A landscape with many peaks, sampled at points; each row gives a point and its height.
A climber steps from a point to the highest of its 2 nearest points, and stops where none of them is higher. Distance is the straight distance between rows; heights are no part of it.
lil: [113 112 124 128 139  83 169 126 171 129 141 133 102 133  96 115 105  87
 159  87]  h=2.05
Votup: [104 159 125  99 124 127 172 106 141 118 110 145 112 136 119 133 141 120
 170 101]  h=4.52
vol: [147 106 103 139 165 130 115  93 152 162 135 146 118 117 178 169  89 162
 146  96]  h=1.88
nog: [ 68 108 136 182 167  46 178  96 124 184 148 167 111 173 109  93 160 117
  83  79]  h=2.39
Vusi: [140 132 172 105 170 123 135  79  49 116 137 116  92 160 154 121 126 160
 131 137]  h=4.18
Medu: [101 160 107 120 165  86 139 111 126 163 115 128 120 161 116 105 149 117
 128  71]  h=3.99
Vigam: [189 133 131 157 153 132  90  98 147  73 131 110 123 151 126 138 107 158
 134 121]  h=1.57
lasem: [144 144 108 153 110 154 130 181 134 139 158 152 151  97 134 185 113 150
 125 145]  h=3.21
vafo: [151 129 112 165  86 142 134 165 133 124  58  93 169 111 116  77 173  97
 127 144]  h=3.77
fom: [171  98 135 180  72 110 157 158 136 109 121  84 143 112 122 103 110  80
 144 145]  h=1.90
gup: [110 103 102  67 119 142 163  78 114 160 133 137 109 127 152 149 109 162
 145 131]  h=2.41
petun: [115  81 134 112 153 151 103  82 132 160  97 138 132 108 150  97 121 163
 159 124]  h=2.22
bini: [ 98 155 103  76  98 146 135 140 160 110 113 133 130 103 122 138 142 100
 143 122]  h=5.07
difig: [ 83 109 133 137 148  95 164 180 138 182 120 112 103 102 116  86 159 108
 138 106]  h=2.07
pon: [112 112 189  64 147 141 123  61  63 134 125 122  82 141 146 107 122 140
 166 153]  h=3.54
monum: [ 93 134 100  39 105 127  85 126 107 124 139 106 124 124 157 131 149 151
 125 112]  h=2.34
gite: [148 148 107 198  88  97 169 200 126 130 100  96 134 144  62  95 157  88
  89 148]  h=1.42
Defe: [ 93 136 160 167 191  76 129 129 124 188 183 149 155 182 102 123 120 148
 102 104]  h=2.56
Rudev: [165 173 136 190  97 120 143 138  97 103 118 104 171 139 111 110 152  88
 117 142]  h=4.36
Muk: [135 154 162 146 158 138 153 108  56 144 141 121 125 140 140 148 146 146
 107 136]  h=4.66
Kip: [155 111 104 206  43  94 190 151 140 139 131 112 155 129 116 100 149  87
 142 123]  h=1.70
Panuf: [167 131 137 153  64 158 140 130 132  96 155 117 168 118 127 152 134 132
 138 175]  h=6.29
Bog: [195 167  97 160  90 129 105 145 118  87 155 115 158 139 107 149  98  76
 111 156]  h=3.76
bita: [ 87 101 109  68 128 178  26 109 137 119 119 155 107  90 194 181 112 161
  82 118]  h=5.94
Rep: [148 106 157 112 156 156  85  71 111 114 146 138 137 123 158 146  85 143
 146 142]  h=3.27
Bim: [ 85 113 123 164 142  66 155  99 109 178 121 133 149 168 107  62 193 129
 104  78]  h=2.20
Duvaz: [141 163 146 189 158 137 150 155  95 141  86 117 164 135 110 102 149  77
 100 129]  h=4.79
gino: [ 92  63 133  92 156 155  93 110 126 180  99 150 120  64 189 119 104 140
 156 127]  h=2.81
raris: [169  84 178 197  84 141 185 125 116 118 117  80 151 109 139 109 128 104
 140 166]  h=2.21
nenu: [105 133 137 111 164 122  95  66 113 183 126 165 118 134 156 133 116 181
 156 110]  h=1.87
gakav: [160 138 157 208  72  91 175 102 126  85 137 115 145 175  94  91 178 124
 125 140]  h=1.20
didod: [119  85 156  71 141 153  44  98 133 113 140 144 124 119 169 135 112 173
 136 144]  h=2.85
Diso: [126 147 128  89  62 187  93 130 123  52 112 139 122 101 157 174 140 119
 108 151]  h=5.29
legon: [209 152  78 191  58 125 122 183 114 104 146 115 145 121 107 163 103  97
 111 196]  h=3.57
pelap: [101 109 149 111 163 113 115 174 131 144 123 116 100  97 146 106 141 140
 145 114]  h=2.30
Leru: [163 139 106 138  37 163 132 186 139 107 143 114 182 107 116 134 119  98
 113 204]  h=5.38
guti: [139 123 114  67 128 156 116 141 151 111 158 119 142 151 109 156 100 154
 100 160]  h=2.66
nalim: [ 69 132 140  66 183 150  98  94 145 144  75 144  96 120 124  95 136 120
 153 109]  h=1.25
zuf: [139 104 145 162 149 169 150  97 127 125  83 126 159 134 120  69 153 140
 143 134]  h=3.61
Sagid: [143 135  97 130 140 122 141 120 165  90 120 111 121 139 105 111  96  71
 148 100]  h=1.86
nidig: [109 191 118  74 154 126 107 147 104 118 140 134 134 141 118 146 141 126
 109 108]  h=5.52
Dap: [162 156 105 216  32  70 180 168 128 112 111  95 150 145  82  99 159  71
 118 146]  h=1.56
nipu: [161 140 144 110 131 162  95  98 111  72 165 135 140 126 148 186 112 135
 131 158]  h=3.60
vonaf: [ 81  88 131  65 128 176  62 106 108 148 102 156 101  69 211 156 106 153
 125 138]  h=3.87
Fut: [118 129  83  64  86 149  78 125 132 112 140 141 119 104 168 170 139 175
 113 127]  h=2.04
lavu: [155 131 104 172 117  97 138 190 171 115 146 129 121 127  87 133 119 136
 144 116]  h=3.28
tun: [ 83 146 118  35 127 157  14  68 115 123 132 166 111 122 195 192 106 186
  93 136]  h=3.59
dirot: [ 88 110 146  61 135 151 160  86  87 160 113 148  77 122 142 118 109 131
 161 151]  h=2.92
dor: [118  74 156  85 145 106 129  78 144 146 167 129 118 151 129 114  97 171
 169 143]  h=2.35
borid: [155 170 108 142 152 171 129 157  94 119  95  93 154 132 109 130 126  54
  82 140]  h=5.49
nez: [123  97 128 191 122  92 167 212 147 168 116 101 132 124  77  74 149  85
  89 142]  h=1.23
Nuz: [129 167 113 112 144 155 122 145 107 114 134 124 158 127 126 158 106  82
  99 130]  h=6.34
vufo: [107 138 114  99 129 167 109 177 117 145 132 156 137  76 165 197 113 146
 114 148]  h=2.84
tup: [121 125 126  91 173 131 143 154 139 149 151 113 124 157 100 128 110 150
 103 129]  h=2.82
foza: [126 130 135 133 203  85 125 149 127 183 162 118 121 163 120 149 115 176
  84 110]  h=2.63
Sulos: [148 128 119  94 136 142  87 137 144  79 113 144 103 111 149 173  91 113
 118 115]  h=3.46
sonik: [101 124 131  92 142 168  91 171 102 121 128 141 117  61 176 162  98  81
 104 140]  h=2.19
Kaso: [136 143 106  77 131 144  69 151 148  81 169 126 114 138 140 184  88 147
  90 132]  h=3.06
farif: [134 116 122 125 128 125 118 195 116 130 107  88 123  83 133 113 150 115
 117 126]  h=2.65
Fomib: [131 130  82 104  65 147  93 217 142 117 145 114 159  92 101 130 113  81
  95 175]  h=4.25
nom: [127  99 160  85 153 117  79 109 121 142 179 119 133 139 144 133 115 198
 128 147]  h=2.52
pev: [137 118 144 116 196 155  86  59 120 169 114 140 109 150 178 146  81 187
 119 133]  h=1.73
far: [124 122 112 121 142 158 166  74 142 164 117 155 137 157 107 134 140 183
 138 135]  h=1.89
zagum: [162 135 113 138  95 121 104 153 157  71 130 126 126  98 126 152 101  98
 153 132]  h=3.14
dufu: [144 106 142 212 117 137 149 144 151 136  85 118 155 127 104  66 160 113
 135 119]  h=4.43
lizez: [208 128 125 174 116 154 110  89 106  72 139 100 133 142 147 147 115 110
 130 147]  h=1.40
neta: [121 101 136 176 144  94 172 141 139 156 152 127 143 155  94  89 149 148
 111 116]  h=2.90
mam: [128  99 175 116 133 146 126 125 116 111 117 114 131 123 126 108 128 104
 162 149]  h=2.23
nila: [148 142 113 121  40 196 125 121 153  64 141 138 154 105 129 176 131 121
 130 183]  h=7.70
Dopav: [152 116 124 180 162 116 143 135 158 145 155 152 127 124 131 165  86 137
 140 106]  h=1.96
tepir: [100 140  92  74 147 111 129 125 134 134 119  83 124 152 114  86 158 124
 124  92]  h=3.52
sig: [148 115 184 192 127 105 192 107  90 108 140 109 130 178  93  99 172 151
 107 142]  h=1.04
mon: [143 143 152 161  82 103 171 169 150 108 137 136 125 120 107 131 148 129
 164 141]  h=3.18
luguk: [152 151 140 111 103 161  58 151 120  63 137 126 127 109 138 163 138 139
 114 156]  h=4.06
sezu: [175 145 112 187  91 108 139 119 128 102 174 118 178 168 101 121 127 103
 120 135]  h=4.02
Rufup: [ 99 157 122  56 126 145  68  96 119 135 135 162 110 112 177 185 133 195
 129 122]  h=2.58
Sebu: [137 107 146 107 168 206 107 132 147  81 104 144 127 108 131 149  70  72
 105 150]  h=0.52
Velur: [110 149  76  89  70 149  93 181 165 100 125 135 143  86 125 148 135 103
 113 136]  h=4.13
zabi: [ 74 143 113  55 120 104 124 103  87 153 128 113 114 129 148 103 153 118
 141  98]  h=2.89
goga: [ 92 106 133 150 133  85 161  80 112 182 111 138 106 149 123  65 184 183
 138  90]  h=2.00
Vilel: [ 99 118 154  72 152 143  69 119 134 106 107 128 116 115 130  96 130 107
 164 123]  h=1.79
siru: [124 143 160 161  98  81 161 107 140  91 121 120 120 168  77  81 182 101
 146 103]  h=1.34
sog: [126 176 114 121 172 133 130 135  86 165 138 129 140 139 143 155 136 151
 100 115]  h=4.99
lig: [105 154 121 116 160 110 151  62 123 162 104 160  88 142 129 112 133 127
 163  77]  h=4.24
Sove: [ 71 131 151 163 203  54 151 134 150 176 166 145 129 169  84 100 125  94
  94  90]  h=2.49
geg: [160 149 116 131  81 143 122 194 114 100  70  84 137  84 131 113 153  89
 114 153]  h=3.17
baz: [ 87 130 137 119 174 112 141 152 151 187 129 148  78 108 138 143 118 151
 147  97]  h=2.15
zof: [101 143 150 163 168 118 149 121 114 170 113 190  93 111 141 154 137 169
 152  97]  h=2.08
sim: [107 137 141 173 105  52 205 102 116 120 129 133  99 162 106  99 168  84
 139  81]  h=1.46
bese: [129 127 121 173  63  61 190 122 136 120 144 128 127 131 117 116 155 107
 159  82]  h=1.55
buko: [166 151 117 173 170 117 122 118 166  93 120 128 129 161 100 122  96 119
 130  96]  h=1.71
kimeb: [133 109 160 104 120 187 112 168 117  79 105 135 128  76 149 165  88  69
 105 172]  h=1.36
bam: [184 146  87 179  85 120 141 198 143 123 155 134 129 120  94 160 106 141
 118 157]  h=3.41
Bel: [127 127 129 181 190  98 167  98 144 177 138 170 116 148 128 142 112 159
 128  96]  h=2.01
kas: [120  90 136  85 132  97 138 119 161 127 156 118 132 149 109 104 104 117
 167 123]  h=2.18
zumu: [126 130 155 146 141 120 158 136 146 128 142 137 132 143 109 124 156 167
 143 129]  h=3.05
lefuz: [142 137  95  96 116 150 154  81 146 136 151 140 143 151 139 160 109 176
 145 127]  h=2.13
nasis: [ 92 115  98  93 192 114 118 107 174 172  85 131  90 132 128  94 125 144
 151  96]  h=1.58
Soli: [146 110 174 158 104 157 144 122 103 102  95  88 158 118 139  85 155 112
 139 166]  h=2.74
zopig: [ 94 104 109 127 153 104 159 120 161 182 110 131 106 137 110  87 147 178
 145  97]  h=1.81

Call two points neighbours if one is among the 2 nearest of the other. Go from one point of each pair to the other, from neighbour to neighbour, staying as high as possible. Name the lowest point that can't be avoided.
nila and bita: Fut
tup and Sulos: guti
nila and bini: Velur

Where does a climber stop that starts at each point below?
goga: tup
Dopav: dufu
monum: bini
sig: Nuz
Vigam: nila
lasem: Nuz
